A landscape with many valleys, sampled at points; each row gives a point and its height.
A ball rolls from a point to the lowest of its 5 nearest points, and stops where none of them is lower. Distance is the straight distance between rows; heights are no part of it.
Rak: [115 115  82 104  85  97 172 152 117 129]  height 177
lisip: [158 110 120  64  66  84 149 131 111 126]  height 123
Lepof: [112 109  75  99  76  93 179 172 120 124]  height 288
tuz: [138 132 133 101 139 143 151 113 129 135]  height 464
konu: [143 134 155  91 137 149 145 112 125 131]  height 573
Baz: [ 93 137 161 170 199 177  71 130 156 121]  height 463
Zogur: [127 113  86  79  56  85 176 170 116 116]  height 195
Nodo: [142 105 102  70  50  75 161 146 106 122]  height 175
Zuz: [165 114 162  58 101 119 149 123 115 115]  height 351
Fon: [144 138 123 144 142 142 125 109 134 126]  height 381
givur: [121 123  95 144 115 114 142 129 126 142]  height 235
luti: [ 96 131  96 175 138 115  95 162 147 125]  height 204
zil: [136 109 117  75 109 108 152 124 118 139]  height 183
ruto: [111 135 140 163 184 156  70 137 157 116]  height 372
Zetig: [137 139 196 103 144 152 145  89 117 139]  height 435
ped: [139 146 212 112 163 152 130  65 112 143]  height 525
togop: [135 151 199 151 167 155 101  84 114 120]  height 490
Pitab: [131 123 111 106 123 118 155 115 124 142]  height 249
Kezu: [105 129 108 164 156 122  75 141 153 130]  height 137
Nin: [119 111  99  97 104  99 159 136 115 136]  height 120
fivo: [142 138 128 155 155 141 103 114 142 123]  height 558
Pegu: [120 111  50 152  95 115 158 164 132 129]  height 453
tafe: [116 135 119 162 166 130  78 138 154 119]  height 340
tepat: [143 139 225  89 164 148 127  69 113 148]  height 563
dag: [111 133  70 178 101 122 116 171 140 121]  height 118
pude: [123 107  96  85  83  89 166 157 115 131]  height 64
nerug: [117 132  87 172 119 112 108 150 134 133]  height 145
vaz: [113 126  53 176 100 122 119 178 149 122]  height 87
voda: [161 107 115  65  49  74 158 128 106 126]  height 196
nam: [116 144 191 164 192 157  75 123 143 116]  height 452
tam: [142 137 148 121 144 154 144 102 129 127]  height 55
Fodo: [162 107 130  64  92 101 148 127 117 123]  height 152
niva: [120 126  78 158 102 110 141 147 122 136]  height 169
negu: [139 136 216  84 149 149 134  80 106 147]  height 524
Met: [106 130 105 170 140 119  84 143 145 130]  height 253
rifa: [124 142 154 164 180 158  81 130 149 109]  height 433
gub: [120 113  92 121 110 112 164 126 118 143]  height 203
bena: [116 116  76 132  97 114 162 144 120 141]  height 326
ferav: [ 97 137 171 169 204 184  69 126 155 118]  height 456
zomo: [126 117  34 159  85 115 151 181 138 134]  height 289
Benul: [137 110 107  73  74  88 155 139 113 127]  height 97
vuni: [132 126 107 133 132 126 138 111 126 140]  height 129
lugib: [105 132 119 163 179 148  75 139 163 122]  height 297
Zivi: [136 150 214 138 171 156 109  57 111 128]  height 527
kure: [134 149 197 137 163 157 125  76 119 128]  height 415
Dori: [138 148 171 165 168 160  91 117 136 109]  height 479
Das: [118 115  65 124  90 112 176 165 124 131]  height 683
Kufav: [142 146 170 150 155 160 115 102 129 117]  height 413
fal: [108 140 169 163 194 167  77 131 146 114]  height 434
Rabo: [130 149 190 160 178 160  89  98 125 112]  height 480
bifa: [149 123 183  76 127 137 144 114 118 129]  height 709
Nuri: [140 146 177 125 155 158 139  94 122 129]  height 301
vabez: [134 143 208 117 157 153 135  73 110 136]  height 500
tugat: [160 106 101  72  25  75 172 139 106 130]  height 138
Fuma: [136 132 108 163 137 118 107 124 132 131]  height 353
givo: [104 131 117 162 168 140  69 138 157 123]  height 142
sodon: [146 127 207  75 130 143 140 104 106 133]  height 552
Dezan: [116 131  81 171 104 114 125 160 134 132]  height 135
fop: [117 116  73 153  96 112 156 159 123 133]  height 254
Babib: [127 129  97 151 120 118 128 124 129 144]  height 243
Sipor: [114 128  46 173  94 115 128 180 143 125]  height 126
fet: [141 124 139  80 132 134 150 115 126 132]  height 578
sinot: [128 149 184 161 181 160  80 114 134 106]  height 468
Luri: [118 107  50 100  80 101 182 180 128 127]  height 614

Call two points neighbours if one is among the 5 nearest of the other. Go from one point of each pair to the other, from neighbour to neighbour, staying as low as possible. Name the highest point that can't be avoided.
vuni / vaz => givur
tam / Kezu => Fon
vaz / Kezu => luti

Where does a ball stop that starts at each point below?
Pegu => vaz
nerug => vaz
Zuz => pude
zil => pude
sinot => Kezu
fop => vaz
gub => pude
Pitab => pude
bena => vaz
